Points, in no order, along strands that fork and pass close to each other.
(in the rows, 128 means zero)
Points whose rows are less than 163 apart are linked; no others are. Some points are linked to none.
Lasez: [139 161 103 166 209  99 120 112 167 141 123 144 133  94 111 149 184 100
 101 123 172 161 129 120  87 155 153  64 162  84 108  79 126 204 122  93
  95 137 105 122 101 128 163 156  71 107 203  87 172 120 148]
baf: [122 121  97 106  95 141 165 149 165 101  85  76 147 177 127 150 124 150
 138 109 129 136 119 162 115 141 163 153 140 145  70 143 141  59 120  79
 100 110 101 143 136 113 164 102 139  93  96 115 117 168 114]
gak: [107 184  83 101 153 120 159 136 127 105 104 101 113 106 120 115 191 123
 139  99 159 162  92 140 110 138 167 118 148 136 126  70 109 156 126 116
  66 129 119 115 100  91 172 209 102 118 159  83 176 121 156]
kave: [148 130 121 164 172 147 128  82 167  81 173 149 120  89 128 156 146 130
 115 111 137 138 126 136  92 143 104  93 134  97 145  82 158 147 139 136
 101 122 131 115 118 109 105 144  53 134 161 105 157 147 152]
ruk: [134 149 182 152 146 103 178  64 142 108 151 148 130 114 123 179  56 107
 122 100 167  96 119 142 140 134  70  86  98 128 180 136 207 181 103 121
 118 181 141 137 110  91 129 164 148  87 167 143 134 110 167]
gukos: [ 73 103 140 122  79  94 125  55 142 198 148 174 139 156 128 155  64 120
  89 184 126  75 155 128 140  84 106  86 136 120 104 191 187 168 152  98
 137 129 148 160 156 164 144 118 188  98 111 183 103  90 129]
zit: [177 126 114 154 148  93 150 131 143  63 112  88 108 137 136 177 138 114
 103 149 133 134 123 146 127 174 141 109 152 126 133 113 158  76 103 107
  90 165 104 125 134 169 143 120  92  98 136  88 141 148  61]
Tozo: [ 92 169 122  98 120 170 158 174 131 138 106 110  97 106 123  85 192 153
 164 115 147 165  96 137  88  83 153 149 160 132 108  62  86 120 117 152
  81 114 116 119 102  83 146 167  90 181 124  95 198 173 158]
rupal: [122 138 120 101 117  85 141  53 135 119 138 128 176 169 135 195  86 161
  69 166 110 100 121 139 147 149 159  99 142 147 122 181 200 114 174  72
  73 151 148 193 151 152 145 136 187  86 117 144  91 147 109]
sobut: [163 144 103 139 177 117 126 102 126 107 132 100 116  90 119 161 134 101
 107 140 144 139 126 136 150 182 140 108 107 146 154 114 156 160 129 110
 110 171 130 131 120 135 135 158 141 112 156  89 143 104 105]
fud: [117  85 151 172  85 163  93 155 136 118 183 148 119 139 167  96 105 129
 178 136 115 122 141 121 115  84  84 157  99 105 125 130 111 122 117 175
 176 126 147 125 147 122  70  53 108 168  89 152 101 120  98]
gega: [100 127 141 156  79 103 160 106 122 128 143 112  71 131 139 155  72 116
 152 170 142 100 139 140 134 117  91 123 100 157 116 154 161 138 103  82
 131 177 131 144 142 116 158 140 184 105 117 110 133  96  87]
Vebeg: [136 183 101  98 139 138 167 171 114 128  79  84 112 106 116 101 200 143
 137 143 142 183  84 133 100 142 195 147 171 146 125  63 109 105 140 131
  60 122 116 116  95 114 162 203 110 164 144  71 178 142 144]
zona: [ 62 140 155 111 112 119 139 107 121 199 119 172 131 141 100 144 100 138
 103 158 152 121 135  92 158  75  93 108  97 159 127 189 156 171 131 114
 188 136 132 122 156 110 131 155 186 108 109 157 112  72 170]
Dovug: [125 138 134 112 130 125 129 115 148 162 107 141 184 141  90 163 131 143
  93 134 138 144 139 120 128 128 153  89 157 116 114 134 150 107 122 106
 140 125 129 117 126 124 123 145 163 113 122 151 141 140 165]
vego: [154 135  94 105 144 115 138 143 150 123  70  97 189 158 112 143 172 155
  76 116 130 174 157 142  96 167 187 110 174 108  87 117 117  94 153  82
 103 100  97 139 121 155 181 109 103 106 155 115 132 164 153]
venu: [150 152 117 142 186  75 120 134 123 176 110 133 139 105 101 151 193 107
  99 150 161 166 126 122 115 166 135  66 182  94 153 103 138 154 122 105
  97 158  96 125  98 151 144 143 127 123 178  91 197 116 153]
Kimip: [119  87 124 158 137 145  77  69 166 111 178 158 158 129 150 129 101 120
 131 120  95  83 142 131 125 101 111 122  88 123 122 161 140 148 162 178
 175 102 170 140 136 158  60  81  97 118  97 184  70 113 127]
niv: [164 103 122 131 156 130 121 144 127  75 152  78 113 148 149 152  84  92
 168  72 121  72 125 134 178 131 109 138 101 172 173 151 163 127 120 149
 150 146 151 107 134 126 116 116 159 104  90 160  91  99  86]
lupif: [ 89 177 128  94 127 148 174  73 129 104 113 143 168 128  84 164  97 195
 104 148 139 114 118 134 135 171 131 109 151 120 131 142 177 104 173  67
  40 134 125 180 126  75 147 181 162 100 154 105 139 182 201]
Pibev: [104 103 144 166 116 110 139  27 162 110 177 153 114 124 141 162  52 130
 130 138 132  75 146 129 149 119 101 108  82 143 135 169 209 193 154 124
 136 166 171 167 147 118 107 133 138 111 131 162  82  89  97]
mubev: [162 126 118 157 166 135 122  69 152  60 144 130 110  97 128 150 163 136
  67 146 139 138 124 135  77 191 136  95 166  92 157  93 166  96 152 125
  55 120 110 126  97 146 123 147  32 147 148  82 158 172 116]
Fopo: [142 132  83  95 122 101 158 182 122 160  56 106 168 153 108 102 171 149
 105 130 129 191 123 127 107 133 182 151 156 138  73 106 114 111 125  95
 110  97  99 122 118 132 172 140 119 127 130 108 145 136 136]
Buz: [144 135 148 147 126 124  89 116 105 147 143 157 133  96 130 105 182 131
  96 175 109 144 129 119 133 143 130 124 153 103 142 116  98 112 166 150
 142 113 135 147 124 149 102 112  91 188 138 117 135 156 118]
Geg: [117  95 108 172 126 129 104  89  61 131 141 150  94 125 148 113 100  82
 137 104 117  90 154 122 141 110 104 107 106 103 120 155 108 175 167 112
 175 122  97 147 158 166 152  73 110 112 169 130 110  81  90]
tema: [ 73 180 114 112 142 139 185 110 131 117 127 130  99  94 113 131 151 121
 158  97 160 135  93 141 114 132 127 122 112 139 137  90 132 171 121 105
  63 145 113 112 114  61 170 216 116 103 179  91 178 134 182]
retal: [112 139 197  98 100 177 124 179 172 114 163 154 119 131 165 107 105 148
 174 114 116 114 108 123 123  56  76 157 123 112 117 121  81  77 130 219
 145  88 170  83 128  86  85 102 136 171  75 183 117 167 151]
goz: [ 75 129 155 102 105 155  95 153  68 169 118 147 131 119 127  67 135 129
 156 108 107 148 134 123 140  97 121 143 116 118 118 144  25 131 137 164
 170  69 136 127 132 135 102  94 145 161 138 168 134 146 165]
basok: [ 58 135 117 130 127 135 124 143 102 203 110 161 124 133 121  75 149 122
 154 104 135 162 145  91 123  71 130 130  95 144  89 137  54 187 119 113
 171  96 107 126 146 119 160 117 142 133 144 138 143  82 171]
mul: [158 131 166 117  92 119 125 180  95 147  98 112 120 141 131 125 149 103
 130 139 115 130 131 148 117 131 107 137 183 102 142 117  86  64  94 132
 127 118 116 144 127 173 130 109 143 151 127 119 158 177  97]
vil: [187 123 142 114 110  84 130 188 124 166  64 106 155 149 114 133 147 133
 105 161 132 143 136 136 129 149 155 134 193 114 120 123 118  69 105 103
 104 144 109 137 131 164 148 109 159 147 132  99 152 169  97]
lum: [135 114 121  47  92 131 133 167 106 151  62 105 191 151 103  95 145 163
 114 108  96 149 126 131 144 125 170 164 140 154 103 138  79  72 135 132
 142  77 141 127 117 133 114 131 140 149 116 164 116 173 152]
rukor: [164  71  96 180 178 158  71 134 168  75 136 118 155 143 137 141 131 103
  97  88 112 111 127 119  96 148 132 125 107 118 120 145 130 147 124 148
 167  85 128 109 118 166  76  75  61 121 108 169  98 110  83]
Viv: [119 177 141 100 137 171 174 143 159 115 133 132 116 110 111 156 134 156
 137 133 164 115  75 153  95 118 119 127 142 113 165  50 199 108  98 165
  63 143 124  71  96  66 126 190 122 131 114 103 183 157 189]
fogid: [113 147 121 120 133 155 138  79 143  94 154 111 108  93 117 147 110 152
 144 148 118 137 106 138 135 130 122 137 117 151 139 105 159 120 128 141
  87 135 147 109 119  73 106 178 119 136 113 113 146 145 140]
katig: [193  66 112 152 118 101  83 143 172 122 131 128 167 186 144 144  96 124
  94 168  97  99 150 139 105 142 150 135 140 116 108 176 176  78  94 122
 137 115 152 138 136 195 102  71 113 124  83 153  91 127  53]
bevup: [157 109 155 122 111 131 107 158 104 121 126 134 102 139 138 100 155 136
 124 106  96 107 138 129 118 137 108 124 173 107 158 124  56  73 111 145
 139  89 108 137 124 184 124  75  97 150 125 135 142 186 105]
ded: [113  94 110 166 112 116 120  83 103 125 151 120  96 135 148 141 109 112
 131 138 114 102 146 135 120 137 100  91 125 120 102 147 115 150 139  85
 143 119  96 143 152 170 170 115 108 101 155 116 112 125  86]
gup: [135  98 102 140 158 150 105 128 121  77 162 103  94 131 164 120 124 102
 186  31 111 109 125 137 153 147 113 127  93 133 159 124  64 163 144 143
 158 103  93  99 122 127 132  95 101 121 144 143 114  96 124]
rolo: [165 150 151 103 117 102 145 228 116 209  58 121 150 147 100 107 168 125
 106 158 155 179 123 128 103 126 141 148 180 126 129  86 124  86  89 129
  97 155 117 110 120 136 144 156 153 170 137 102 176 141 141]
kegu: [186 133  94 144 162 118 147 102 164  44 112  94 116 114 130 164 158 145
  73 170 132 137 113 132 103 184 155 126 173 105 147  97 190  65 141 106
  47 150 113 114 111 149 142 127  61 120 121  77 151 168  99]
lif: [185 115 104 135 153  84 137 156 122  95  89  85 124 136 137 164 139 100
 104 120 129 136 125 136 114 174 159 103 163 128 109 144 125  85 117  88
 113 143  79 115 126 210 170  85 108 101 155 104 125 131  56]
zesad: [ 90 120 109 104  56 128 202 119 133 124  84 107 152 172 118 146 102 168
 117 153 134 131 148 150 114 140 149 141 146 138  63 159 148  84 137  59
  87 110 107 169 151 104 191 120 142 112 112 119 112 165 126]
logi: [131 161 151 153 157 158 136 168  84 136 151 118  65  91 166  81 154  73
 213  76 174 116 111 108 125 106  94 155  95 116 182  71  83 197 141 164
 131 179 124 133  87  83 141 132 128 148 177  83 166 100 145]
donu: [ 78 131 108 128 152 177 127 128 154 113 147 127 110 111 131 112 168 126
 199  33 129 145 120 113 106  99 133 125  92 130  99 104  66 184 129 145
 144  84 108  79 131  84 150 131  94 124 155 144 148 102 184]
tov: [ 92 116  97 164 139 146  93  31 146 124 173 155 156  98 104 137 121 130
 107 153 121 133 143 127 152 144 130 123  94 137  97 146 142 196 167 108
 137  98 139 125 159 131 113 158  88 110 146 148  80  91 146]
revug: [112 144 109 134 141 150 151 154 168  89 149 116  93 123 150 122 154 121
 190  38 122 132 110 133  99 111 136 124 116 125 108  90  89 154 108 120
 112 104  99  88 124  94 171 126  88 111 131 121 167 132 141]
poz: [142 165 126 123 151 105 126 112 106 182 102 137 160 124  92 152 161 111
  94 125 145 149 133 138 135 165 144  68 163  96 132 116 114 132 146  96
 120 143  99 131 129 149 160 140 160 103 155 110 149 133 160]
vefav: [146 156 102 126 131 109 118 176  74 158  87 119  88 103 122  77 188 110
 139 150 124 169 122 116 130 142 153 142 127 135 135  94  78 134 136 137
 135 136 105 135 122 156 134 127 127 162 154  76 154  95 102]
sakuf: [102 107 110 167 118 100 144  44 126 132 154 120 107 140 139 175  74 111
 129 160 141 106 159 133 153 134  88  92  84 146 101 158 182 198 135  84
 126 169 128 153 168 129 152 128 165  94 142 133  98  69  84]
bul: [129 108 130  60  77 111 155 185 109 171  52 113 199 183 107 107 127 150
 109 135 125 146 135 132 151 123 146 172 156 154  92 158 127  77 111  88
 129 111 128 142 129  99 156 136 174 133 117 160 127 166 150]
pura: [128 160 206  75 109 138 124 196  99 173 119 153 134 125 124 110 109 140
 147 126 129  98 107 119 164  85  89 142 130 121 169 146 101  89 101 187
 169 138 168 117 111 111  92 146 207 154 102 154 125 144 157]
Lagi: [107 118 131 132 108 146 130 152 121 129 130 128 118 119 125  91 101 129
 156 158 121 152 141  96 172  90 136 168  84 170 123 143 115 136 120 155
 188 135 149 114 141  84  88 128 169 156  96 136 101  87 139]
Zus: [126 102 130 176 160 132  89 106  56 152 127 156 114 106 140 101 137  88
 129 110 122 119 157 106 140 120 120 106 114  75 141 142  50 183 174 137
 185 120 107 140 130 180 123  80 112 141 186 116 110  88 135]
Foz: [123  96 135  70  99 155 108 182 100 160  83 128 164 161 115  78 115 141
 123  95  94 137 126 137 141  94 138 143 126 138 111 151  29  82 115 158
 148  47 132 107 124 139 112 101 150 147 131 199 110 169 164]
Pasu: [134 132 186 148 132  98 150  43 178 104 185 160 135 103 126 177  47 118
 136 119 145  71 114 119 139 112  93 109  80 134 176 155 233 182 122 130
 106 178 179 168 116 106 106 144 156 101 140 160 111 108 130]
Noli: [123  81 124 128  99 116  98 144 103 208 103 157 173 195 121 133  74 124
  94 117 111 103 155 132 113  79 116  76 142  98 105 175 117 133 111 115
 177  89  93 129 156 184 162  73 143  96 129 189 123 109 139]
suzug: [120 137 152 142 137 147 101 137  58 156 111 154  97 108 141  74 156 100
 161 114 117 122 134 115 145 112 117 135 122 106 146 133  19 140 156 156
 167  94 110 141 134 163 117  81 124 161 155 137 155 119 130]
sodi: [136  93 117 130  98 104 124  63 149 124 143 148 158 165 131 162 128 160
  77 148  97  97 163 146 110 154 153 112 168  83 108 156 139  87 174  63
  94  93 117 172 146 167 150  81  81 112 126 129 100 193 107]
sos: [126 124  84 137 144 131 145 127 153  81 120  68 112 151 117 156  93 119
 164  93 120 119 128 151 167 151 135 126  90 194 115 160 169 138 103 117
 136 143 116 108 160 126 145 150 161  83  86 153  94  92  89]
Ponu: [165  58 102 149 102  89  84 164 115 161  97 132 161 186 134 123 108 118
  61 196  97 141 164 138 115 126 143 120 156 119 106 152 132  91 105 109
 148 118 119 148 144 215 120  65 116 156 116 151  99 127  64]
Muze: [132 149 181  56  76 126 127 185 109 149 120 126 142 156 131 112 108 147
 154 122 104  74 119 150 161 100 130 161 148 127 141 154  93  62 104 162
 145 109 170 143 122 135 100 140 196 149 105 166 113 162 138]
daged: [109 159 148 146 129 128 155 182  86 152 128 125  62 115 148 109 140  70
 197  94 163 115 114 112 115  96  80 144 112 120 158 102 104 175 103 131
 152 167 114 133 132 100 158 130 154 125 146  88 170 112 124]
Kiz: [196 121 144 100 142 136 109 147 124  34 151  84 103 110 159 124 154 132
 127 130 101  96 126 134 146 187 150 157 148 144 183 124 134  61 129 159
 122 138 144 111 121 155  98 135 108 139  91 134 106 146  96]
pib: [108 112 126  91  69  79 125  85 134 178 136 153 179 178 124 161  75 143
  80 174  93  82 134 136 153 111 137  90 167 131 101 180 175 114 146  84
 123 132 159 177 151 162 133 113 187  95  99 172 105 129 105]
Dek: [128 109  71  95  94 124 166 200 140 116  60  78 138 177 122 108 135 136
 137  97 121 164 120 149 120 147 173 152 124 171  57 130 124  83  91  73
 117 108  92 124 142 128 184 132 135 120 112 136 121 145 102]
mip: [101 105 151 154 154 171 118 123  94 145 159 168 141 103 163  94 100 119
 172  77 148 122 135  87 161  86  94 141  78  97 159 152  92 191 169 171
 193 152 132 132 128  79 103  86 139 148 146 131 113  87 168]
zavu: [131  89 100 153 139 158  83  97 153  65 166 115 118 142 149 129 119 125
 144  54  95 122 133 135 131 158 129 128  83 130 139 137 100 145 145 152
 156  75 121 110 133 137 112  99  80 110 113 168  86 127 103]
mikot: [171  57 101 124 100  74 106 130 136 130  94 107 171 171 143 120 125 138
  49 228  84 154 166 133  95 180 176 145 158 145  91 162 137  70 150  84
 113 112 107 160 148 214 146  73  93 129 112 117  80 138  76]
Zemut: [144 172 107 115 136  95 140 146  98 172  94 129 121  91 106  83 202 118
 120 178 135 195 106 123 123 149 172 135 151 123 125  80 105 147 139 120
  92 121 113 135 108 138 152 161 132 180 163  74 175 121 139]
kam: [ 77 143 125 118 119 118 122 201  97 211  85 147 119 150 108  79 165 114
 147  93 136 166 111 100 106  77 147 146 121 134 112 128  42 165  91 123
 164 117 106 137 128 116 160 123 155 140 135 138 168 118 143]
bese: [129 142 106 179 186 128 143  72 175 114 141 157 138  92 116 161 134 110
 113  78 157 153 109 138  97 131 110  80 121  91 128  75 158 203 112 114
 109 143 123 112  99  93 141 163  63  95 189 119 168 108 173]
Konof: [ 73 157 118  99 100 145 176  88 132 110  88 125 137 155 105 149 116 183
 132 133 133 137 150 137 107 144 140 127 142 128  70 154 137 111 157  43
  55 121  91 171 142  76 183 163 135 108 144  97 140 163 173]
lupi: [147 119  72 161 187 101 129  51 160  55 130  87 169 134 110 184 122 134
  89 118 109 126 122 132 143 193 165 113 132 151  96 143 166 149 161  89
 101 124 108 121 148 168 145 155  88  82 148 124  85 115  95]
Bos: [127 119 128 144 145 137 122  94  94 127 150 124 111 101 134 117  98 127
 131 152 138 129 141 112 182 136 121 156  74 154 146 151 164 165 157 145
 172 164 168 132 142 100 102 127 180 134 124 115  99  66 128]
vade: [124 159 165  62  74 126 144 168 100 141 102 114 163 155 129 128 118 147
 127 113 124 101 124 143 138 126 132 162 158 145 123 159 117  62  87 115
 128 132 150 147 121 114 142 158 196 116  95 141 119 161 147]
Zev: [101  90 155 144 117 130 110  45 150 122 196 173 142 118 156 139  66 109
 141 101 120  56 138 116 155  91 100 112  86 131 148 170 163 178 175 154
 155 138 184 175 119 122  76 106 108 106 127 170  62 100 135]
Dat: [119 157 191 119 134 141 134 139 104 165 151 160 118  94 129 120 118 124
 146 132 148 102 127 123 159  88  78 133 117 112 175 114 140 133 117 177
 147 151 151 120 106 105  92 141 179 148 119 128 152 128 177]
botaz: [ 90 181 171  89 144 178 167 157 145 140 136 148 131  96 115 151 136 148
 141 108 164 125  83 133 102  92  97 124 140 126 170  80 161 130 103 188
 112 122 132  76  89  54 104 180 134 123 107 123 169 150 229]
vufo: [160 160 130 134 161 155 131 197 121 133 131 113  72  95 140  91 181 111
 150 120 140 140  94 129 106 119 136 136 146 117 163  47 121 123 117 195
 119 142 132  84 105 124 102 147 101 175 123  89 174 131 134]
Dem: [125 139 135 122  91 140 144 193 159 170 116 142 134 132 111  98 116 154
 142 183 135 173 115 110 110  72 123 195 121 153  92  97 142  90  78 152
 139 137 141  98 131  86 103 143 148 184  84 125 145 126 131]
vizen: [118 156 122 114 133 105 157  46 160  87 139 122 163 136 111 191  84 173
  82 179 132 114 118 136 149 156 140 119 122 158 139 157 202 106 161  73
  44 148 141 178 134  99 134 175 166 100 136 125 111 158 136]
Dazi: [194 105 126  80 108 103 121 160 133  62 126  96 130 155 152 120 155 156
  97 148  91 118 137 142 131 170 169 166 167 140 131 140 144  27 128 132
 117 129 135 134 132 173 123 119 108 140  91 126  97 181  75]
tavik: [ 94 185 196  97 149 147 149 153 106 175 129 158 115  98  99 136 132 127
 137 125 187 127 100 115 131  99  86 121 121 117 202  95 159 159  87 191
 139 158 132  78  91  88 112 184 163 117 128 131 171 110 215]
lovuz: [195 129 131 110 143 125 115 164 115  75 144  70 100 129 142 131 130  93
 153  82 103  93 106 145 179 173 143 147 129 148 186 120 132  99 115 173
 148 134 141  99 126 156 103 119 142 118 109 140 102 119 104]
zim: [149 116 171  97 104 158  90 182 152  98 180 125 123 140 183 103 114 157
 162  95  74  87 132 144 119  92 100 149 127 121 133 136  90  67 125 191
 139  80 171 113 131 118  67  70 117 147  67 176  89 176 109]
Miva: [125 148 139 116 134 103 136 216 108 223  70 153 149 143  89 100 158 117
 124 139 162 160 124 112 125 104 117 120 159 125 142 118 125 125  70 126
 144 179 108 112 118 132 150 155 182 140 123 122 179 118 150]
zokib: [103 112  89 132 132 158  97  61 141 106 160 139 154 101 117 121 140 157
 123 157  99 150 130 127 158 156 169 144 111 145 104 145 115 146 165 131
 141  76 157 118 157 129 114 153  85 133 121 146  59 118 135]
mikep: [138 117 113 135 135 109 101  92 145 158 121 146 182 135 101 162 114 132
  80 185 118 147 132 123 142 131 136 105 134 142 113 166 169 136 129 124
 129 151 166 138 131 141  93 140 161 111 105 159 113 102 119]
Diti: [ 81 138 167 138 140 121 129  85 104 164 147 180 124 108 137 133  84 123
 125 157 153 117 137  89 179 105  91 133  71 132 155 174 172 189 164 125
 187 175 160 138 145 102  94 128 178 110 126 127  97  49 149]
rebad: [179  74 102 178 167 116  79 133 173  99 140 130 151 157 130 155 123 100
  74 148 110 114 147 123  97 159 133 117 126 115 113 153 165 115 120 135
 153 122 141 125 114 191  68  82  82 115  93 137  86 111  66]
lada: [136 147 172 142 140 136 175 111 151 105 160 121 115 114 141 165  96  99
 171  65 167  96 131 143 138 113  75 115  90 122 172 126 176 173 106 150
 140 170 137 108 108  78 132 134 133  97 126 142 130 114 149]
vavag: [ 46 139 130 139 140 134 123 124  91 201 128 166 120 133 112 108 124 124
 127 110 157 150 132  84 138  83 111 108  89 142 114 162 113 212 129 103
 207 131  96 119 148 106 150 132 160 108 130 148 132  65 174]
pap: [100 146 121 139 121 153 167  79 145  81 167 132  73  71 119 131 120 159
 162 115 145 132 115 141 125 134 102 133  83 134 143 104 141 153 136 118
  69 133 125 122 115  41 143 201 100 132 166 102 157 146 155]
rokam: [128 159 142 158 154 129 122 113  92 164 134 152 104  81 132  97 185 101
 144  97 139 144 126 114 109 123 128  98 141  93 137  85  77 159 141 138
 122 112 112 125 100 125 139 143 100 138 183  98 179 142 154]
bod: [145 157 140 108 143 180 147 193 128 125 150 113  87  86 122 118 154 119
 162 152 167 129  91 159  83 111 115 138 145 109 171  42 168 121 102 198
  71 156 134  59  92  89  95 169 108 155 105  88 185 130 161]
lafil: [146 103 108 166 133 127  96 105 132 132 148 139 138 119 134 144  90 121
 102 180 129 125 148 113 161 128 120 133  96 139 131 148 185 147 129 147
 158 165 161 132 132 139  61 113 157 133  97 131  91  61 101]
Mur: [122 126  88 128 157 147 124 113 119  61 149  91  83 100 140 121 151  99
 177  37 114 134 112 140 152 188 147 134  84 143 133 119  90 191 156 140
 145 102 114 108 125 126 168 147  84 113 171 120 111 100 123]
zutu: [102 157 135 120 105 162 151 128 160 135 124 129 128 101 108 124 129 172
 130 163 143 166 126 124 117 102 130 155 129 149 120  96 157 103 114 155
 104 128 161 107 125  65  98 179 136 152  93 116 155 147 153]
vum: [113 103  96 128  99 136 103 119 133 125 122 120 139 129 118 100 118 140
 129 163  95 154 143 121 165 137 148 165  98 162 116 137 117 124 137 133
 160 102 148 120 160 124 109 125 132 134 104 150  82 107 119]
bubab: [154 103 154 107 111 127  77 133 137  88 166 129 126 157 164 126 126 137
 128 103  81  92 121 139 124 134 121 134 154 101 142 148  94  67 117 150
 147  81 147 140 123 160 101  70  89 120  97 165  96 188  98]
pir: [130  97 115 182 111 150  97 153 121 124 148 141 104 122 155  86 124 111
 162 166 131 158 141  94 116  89 103 183 112 123 116 112 119 142 129 153
 178 154 130 131 143 125  98  86 102 171 111 104 121 109  78]
tig: [120 118 128 135  97 117 137  62 127  98 165 131 119 125 129 154 125 140
 120 131 108  90 144 151 129 151 126 115 150 109 124 136 116 110 156  85
  95 116 120 163 144 139 156 132 110 109 147 121 123 186 114]
vose: [159 108 122 127 124 115 122 109 131 132 107 142 169 138 115 139 154 152
  74 141 118 151 166 129 107 165 161  96 206  84  95 124 106 100 165  93
 103 107 101 162 142 170 153  91 101 126 152 123 131 185 141]
febo: [129 138 130 162 109 140 132 201 141 156 128 136  99 123 145  92 134 114
 160 165 147 179 130 106  97  83 117 189 112 133 105  94 111 124  97 159
 137 154 135 107 127 104 121 121 140 183  96  94 164 126 109]
Mibu: [167  70 115 110 106  89  99 126 156  76 126 112 133 159 145 116 137 170
  57 197  93 126 148 128 102 188 169 149 173 142 107 155 142  40 137 108
 116 133 131 157 136 199 113  88  77 146  93 114  84 172  72]
dizog: [ 98 145 138 146 125 101 159 143 105 141 127 117  71 112 127 140 126  92
 172 139 167 127 130 116 136 123  97 134 106 134 118 120 145 161 102  94
 133 190 105 145 134 114 160 130 166 113 136  89 159  87  95]
lub: [134 125  74 136 139 111 138  87 153  62 110  62 129 139 114 159 108 144
 127 122 128 142 130 149 147 178 173 148 108 194 113 130 172 115 134  96
 117 133 118 125 165 132 152 152 118  91 112 118  93 116  87]
soz: [145 103 132 137 114 136  85 126 170 122 189 165 140 137 156 122 100 137
 141 160  90  85 148 109 131 100 107 157 102 125 149 142 153 109 125 175
 157 125 196 153 130 138  50  73 119 155  79 162  74 127  83]
Litu: [ 92 166 162 102 112 115 130 210  90 223  71 153 117 147 101  80 152 129
 140 113 164 161 114 101 108  67  96 142 137 141 123 129  85 154  72 133
 156 150 111 122 115 115 149 147 201 159 137 141 179 101 145]
kuf: [126 103  84 176 173 116 109  30 136 102 158 112 152 105 109 146 103 118
  75 143 124 132 153 144 138 187 135  89 103 136  90 155 144 198 159  81
 118 117 116 144 146 170 137 164  71  87 177 125  68  82 113]
kuvas: [172 143 131 138 148 124 105 176 103 118 113 128  76  88 138  87 195 101
 135 149 124 155 109 113  93 140 156 147 158 118 150  70  77  98 119 159
 122 137 111 107 110 157 133 121  83 176 137  65 163 139  98]
Roku: [120 117 183 108 131 160  93 162  76 134 160 147 112 131 158  89 102 134
 166 105 104  79 132 123 156  82  88 134  94 125 171 162  52 113 137 202
 186 102 163 126 124 122  68  58 170 157 119 170  91 117 135]
vupo: [134 133 152 148 134 158 145 136 163  97 155 124 109 127 137 155 115 125
 186  50 142 105 112 123 117 109  96 108 103 107 140 121 110 150  88 145
 139 122 111  94 125  72 131 118 128  97 117 145 147 134 140]

Follow the links from the first point to the second, and from the first to the third. Name the last point that the two ways share.
bevup, zokib, mikep | Bos
kam, lif, Ponu | Bos
daged, donu, febo | Pibev
revug, logi, vufo | Pibev

A fork is a point with three links. Follow the links from the first point to the second and name the forks in between, in order.
sakuf, Vebeg | Pibev
Diti, Mur | Bos
vufo, Dem | Vebeg
Tozo, revug | Vebeg, Pibev
gega, bod | Pibev, Vebeg

A fork is a point with three links, a tip a point with one. Leave the first point through the second and follow the links. Name the first fork or tip that comes.
bul, vade | Vebeg
Mur, gup | Bos
suzug, Zus | gukos
fogid, zutu | Pibev
basok, kam | retal
